A landscape with many valleys, sampled at points; each row gives a point and its height.
A ball rolls from a point to the lowest of its 5 nearest points, and stops where none of them is lower. Distance is the straight distance between rows; heights are no part of it.
z_668: [142 178  60 156 131 113 144  79 161 184  95 116 123 172  94  89 127 171
 156 163]  h=401
z_292: [123 110 143 125 144 122 121 163  93 138 102 168 116 142 155 117 138 113
 107 111]  h=431
z_985: [155 141 123 139 136 148 114  78 191  60 180  39 155  71 103 185  82 144
 122 162]  h=427
z_351: [113 100 172  75 133 118 100 155  72 105 131 171 121 139 185 117 133 116
  98 112]  h=171
z_34: [111 122 159 139 157 121 124 135 134  83 147  85 162  95 156 128 144 129
 119 142]  h=323
z_958: [142 167 116 138 119 136 124  76 184  62 173  18 155  75 123 174  98 146
 130 157]  h=527
z_740: [121 183 123 125  83 108 150 115 137 130 140  76 144 124 130 148 149 173
 170 145]  h=255
z_245: [111 103 182  60 136 124  84 136  73  75 148 163 125 135 201 112 135 110
  82 111]  h=108
z_175: [119 171 132 134  89 127 147  87 155  90 162  29 148  88 150 150 142 158
 146 143]  h=362
z_379: [139  89 117  96  98 164 114 138 114 176 116 245  69 157 101 111  95  61
 117  89]  h=365
z_220: [121 143 109  95  52 140 134 139 110 173 134 158 117 146 103 137 150 150
 155 114]  h=179
z_85: [135 148 131 151 135 133 133 102 175  75 165  37 157  82 116 156 107 148
 131 157]  h=532
z_561: [142 148  88 181 170 112 154 111 167 150 104 108 138 151  89 113 114 154
 134 156]  h=583
z_542: [144 177  74 146 144 104 149  93 173 155 119  83 139 162  94 108 104 171
 166 177]  h=402
z_180: [136 130 106 179 171 122 147 124 141 156  89 127 125 141 101 107 133 134
 126 138]  h=728
z_566: [127 122 121 173 187 112 148 138 144 133 110 117 141 129 116 105 123 135
 126 139]  h=634
z_884: [115 146 124 128 101 113 143 132 120 145 128 109 135 133 132 127 158 154
 151 126]  h=290
z_630: [129 110 117 124 125 123 130 165 106 159 102 178 112 150 121 110 140 113
 121 106]  h=665
z_74: [114 118 162 131 162 113 124 158 109 104 125 122 141 120 168 122 142 121
 115 121]  h=328
z_675: [131 173 105 141 105 103 147 117 144 138 127  84 136 140 118 132 143 172
 168 154]  h=273
z_84: [100 141 167 122 133 132 130 115 136  77 168  57 163  76 181 136 155 127
 114 127]  h=352
z_528: [130 107 148 121 170 112 117 156  91 131  85 171 106 136 153 106 132 103
 100 115]  h=391
z_703: [132 117 135 165 169 111 141 155 119 151  87 157 117 142 118 106 133 114
 118 114]  h=746
z_843: [130 150  94 153 119 108 148 122 139 168  99 120 133 151 114 108 146 160
 156 135]  h=411
z_10: [138  79 138  55  84 174  99 144  94 153 161 231  75 162 122 132  99  69
 123 105]  h=279
z_437: [140  64 144  55 101 168 100 136  90 141 146 229  67 166 135 125  80  69
 113 105]  h=303
z_532: [144 126  87 156 137 142 146 117 127 204  64 193  89 146  97  76 138  89
 108  82]  h=27
z_258: [141 114 119 152 153 125 140 134 108 178  67 198  90 152 112  87 130  77
 101  88]  h=593
z_338: [113 127 153 130 144 120 127 145 120 103 130  99 145 115 155 128 150 133
 123 133]  h=85
z_737: [116 128 141 155 163 113 132 148 136 120 117 106 146 114 135 125 137 139
 126 141]  h=563
z_13: [125  90 151  69 105 145  99 159  76 134 137 198  96 152 144 127 119  93
 105  91]  h=296
z_411: [133 140  80 143  92 130 139 126 133 200  94 171 116 166  97 104 148 141
 147 111]  h=370
z_710: [126 102 155 168 212 120 133 131 141  75 107 121 153 103 124 124 108 111
 103 160]  h=386
z_853: [135 158  76 136  87 121 146 121 133 190  99 151 124 162  93 108 144 160
 156 127]  h=240
z_608: [134 180  85 140 106 100 156  99 154 169 105 106 130 166 102 111 134 178
 169 157]  h=308
z_771: [136 109 119 137 145 128 129 151 115 172  83 183  97 152 117 101 133 107
 115 105]  h=677
z_950: [120 156 119 122  71 114 140 134 121 152 131 106 132 136 128 139 163 168
 158 127]  h=235
z_317: [114 164 123 100  43 129 149 127 103 154 146 129 125 138 129 156 166 164
 156 122]  h=195
z_203: [102 111 180  94 159 117  98 143  88  82 130 139 142 122 195 108 142 110
  91 128]  h=43
z_664: [110 118 142 118 118 121 125 165 103 135 127 142 129 133 152 121 156 132
 133 110]  h=422
z_824: [130 108 140 178 201 114 144 139 148 111 101 122 135 122 113 112 111 122
 113 156]  h=512
z_633: [123 175 142 126 102 156 146  71 168  66 168  12 146  58 157 156 130 135
 128 139]  h=99
z_560: [157 104 113 121 118 151 127 122 107 182  75 233  65 151  99  84 104  48
  98  66]  h=594
z_770: [136 102 142 167 195 134 120 111 169  69 143  88 168  77 107 149  95 125
 114 168]  h=271
z_23: [139 128 113 178 177 119 141 118 171 109 130  85 151 116  99 136 108 149
 132 159]  h=487
z_611: [139 132  94 167 154 122 147 130 135 178  82 155 115 148 109  93 137 136
 133 120]  h=30
z_70: [126  94 139  70  82 163 111 158  87 159 153 211  95 153 132 143 116  96
 135  99]  h=251
z_637: [127 108 165 141 203 113 129 146 110 104  86 151 124 127 145 101 124 105
  98 133]  h=467
z_144: [127 110 108 113  81 147 123 145 110 183 116 208 101 153  99 127 137 108
 140  89]  h=263
z_893: [131  93 119  90  84 161 113 148 105 171 131 216  88 153 110 132 116  83
 131  92]  h=267
z_230: [154  90 123 107 117 145 118 134  96 171  95 236  63 161 111 103 108  59
 104  80]  h=466
z_380: [119  98 154  96 140 120 104 160  73 122 109 182 103 146 163 114 132 101
  97 103]  h=294
z_2: [121 111 144 164 182 128 123 131 149  72 142  81 159  93 133 140 109 124
 114 154]  h=54
z_298: [143 108 122 127 137 130 127 155  98 167  73 200  91 158 120  99 117  83
 108  95]  h=481
z_928: [127 113 146 162 184 114 130 142 132 113 117 107 142 111 132 118 134 123
 118 143]  h=465
z_855: [116 113 173 133 187 114 124 146 113  84 114 115 146 112 162 118 129 111
 105 145]  h=230
z_549: [145 120 128 169 180 134 124 110 178  74 152  81 163  88 110 151  94 139
 131 164]  h=283
z_594: [138  96 130 105 125 135 113 154  88 160  99 214  85 158 130 110 118  77
 103  91]  h=321
z_340: [107 110 157  90 119 125 112 163  83 111 133 153 130 131 171 127 144 119
 109 105]  h=291
z_284: [ 90 129 181  86 119 133 101 136  94  84 157 112 136 112 199 116 166 119
  96 105]  h=163
z_269: [100 113 160  82  79 147 117 150  80 132 156 161 122 144 158 141 158 124
 123  90]  h=210
z_335: [ 88 134 178 105 135 133 112 132 112  71 162  83 155 103 200 121 159 114
  95 129]  h=236
z_709: [143 120  95 149 123 135 140 123 119 195  78 196  95 158  97  91 140  93
 112  83]  h=727
z_925: [112 142 151 118 101 121 138 133 116 101 151  73 152 106 167 138 166 145
 135 120]  h=23
z_959: [105 120 171 112 151 122 113 141 110  75 138  99 156 100 182 116 152 119
  99 126]  h=287
z_508: [116 103 128  80  58 170 121 152  97 163 151 198 108 152 117 148 130 112
 144  96]  h=231
z_134: [127 152 130 139 124 123 134 106 159  87 154  41 156  88 141 151 126 151
 141 151]  h=513
z_484: [132 151  82 159 134 119 152 115 140 196  86 147 121 161  98  94 140 148
 146 137]  h=537
z_486: [118 124 128 123 103 125 133 158 114 162 112 151 120 144 128 125 159 132
 146 116]  h=403
z_793: [123 143 127 139 117 110 135 148 124 139 127 105 138 131 130 127 152 152
 142 128]  h=423
z_135: [111 113 164 110 162 109 107 154  94  94 116 138 134 126 175 117 145 112
 109 128]  h=156
z_232: [125 149  91 111  54 120 135 124 120 185 112 154 127 158 100 124 151 160
 166 125]  h=202
z_259: [132 124  89 145 109 136 138 128 125 207  84 182 112 156  95 105 146 131
 133  99]  h=631
z_628: [127 146 111 158 139 109 146 134 145 138 119  89 144 133 120 127 142 154
 150 156]  h=551
z_444: [142 147 112 163 152 110 144 106 172 113 139  62 149 113 105 145 115 163
 153 159]  h=516
z_892: [138  84 127  64  84 184 112 146 113 162 154 233  89 156 104 139  87  70
 143 100]  h=293
z_421: [133 163  78 145 124 102 146 109 145 186  88 131 123 167 100  93 140 169
 153 145]  h=351
z_565: [154 124 120 166 163 134 119  90 187  81 160  65 164  88  94 163  83 145
 126 170]  h=363
z_865: [186 158 102 142 130 143  81  41 198  70 191  71 154  92  69 203  45 149
 115 164]  h=626
z_164: [110  93 154  60  94 146  95 152  67 110 163 191 105 148 165 135 121 102
  94  98]  h=309
z_71: [180 157  90 153 142 127  92  52 198  83 184  72 152 115  63 189  42 156
 121 173]  h=621
z_150: [123 145 147 132 141 134 131 108 157  70 162  36 165  71 147 150 126 142
 126 147]  h=420
z_621: [100 129 169 117 126 127 128 143 107 102 146  92 143 105 166 129 158 131
 120 120]  h=356
z_428: [109 133 133  92  63 141 129 150  92 148 153 149 123 136 137 152 163 142
 144 102]  h=113
z_837: [121 178 143 125  97 135 145  82 157  76 169  21 143  67 174 154 141 150
 138 133]  h=295
z_753: [141 139 102 169 157 109 137 110 163 115 133  70 141 114 105 132 110 158
 143 159]  h=599
z_899: [153  66 132  63  96 183 111 128 113 158 154 239  60 159 112 129  67  47
 136 111]  h=302
z_769: [130 132 145 148 148 136 129 106 166  71 166  42 165  74 133 160 112 138
 124 155]  h=473
z_196: [110 131 137 110  82 131 121 154 100 147 133 148 127 138 138 140 160 138
 139 104]  h=187
z_719: [146  82 144  76 123 136 105 145  82 138 116 223  80 153 143 113 105  86
  96 101]  h=316
z_557: [154 177 111 136 119 129 124  64 191  67 171  27 152  86 105 180  79 146
 144 167]  h=514
z_765: [108 111 147  98 107 128 113 158  89 131 137 157 125 133 155 133 155 128
 122 103]  h=312
z_414: [117 111 118  96  69 157 127 153 109 173 132 197 109 150 112 140 141 121
 142 100]  h=215
z_285: [128 109 144 173 196 120 136 133 154  97 124  99 159 101 117 133 111 124
 116 156]  h=304
z_999: [130 124 117 159 155 110 144 141 137 149  98 126 133 134 115 115 140 138
 130 133]  h=807
z_787: [116 101 171 142 207 119 121 137 131  64 129 104 158  92 153 126 115 111
  97 162]  h=57
z_932: [125  95 131  96 108 146 110 161  91 157 114 203  90 156 128 124 129  98
 122  95]  h=102
z_730: [138 158 117 154 130 118 139 101 165 102 153  47 147 104 120 146 117 160
 144 160]  h=455
z_651: [162 149  85 171 166 115 126  75 198 106 150  73 151 133  74 147  78 166
 144 182]  h=600
z_995: [156 173  97 151 146 104 129  73 186  99 161  54 150 119  93 160  75 162
 154 175]  h=596
z_161: [122 106 148 160 195 118 132 142 130  91 114 117 152 109 133 120 122 117
 112 143]  h=372
z_33: [110 156 137 112  73 115 149 124 119 127 144  87 138 113 150 148 168 165
 143 122]  h=266
z_366: [132 122 104 118  92 142 127 145 111 191  97 200 105 152 100 108 136 104
 132  90]  h=448
z_756: [131 132  90 113  74 143 137 139 119 191 103 184 109 159  98 127 149 134
 152 108]  h=232
z_457: [145 155  90 164 156 104 142  98 170 135 126  83 139 138  90 123 103 165
 154 172]  h=515
z_27: [115 154 139 128 100 122 143 130 125 114 148  73 144 112 159 141 158 155
 150 124]  h=249
z_964: [121 122 135 166 171 119 137 126 159  87 137  82 153  97 121 139 117 138
 128 156]  h=292
z_919: [129 168 113 135 110 113 142  99 155 114 140  65 145 117 129 146 140 176
 166 152]  h=288
z_18: [ 93 134 164 107  89 131 127 141  97 117 158 111 137 115 176 139 175 133
 122 109]  h=289

Where does a ball stop that starts at each point below?
z_557 | z_2
z_730 | z_428
z_608 | z_428
z_457 | z_428

Call two points neighbours if one is among the 5 nearest of the other. Go from one point of each pair to the other, from neighbour to neighbour, staying as low as possible. Name the highest point that can't be avoided.
z_932, z_428 | z_508
z_2, z_428 | z_959
z_932, z_925 | z_740
z_2, z_203 | z_855
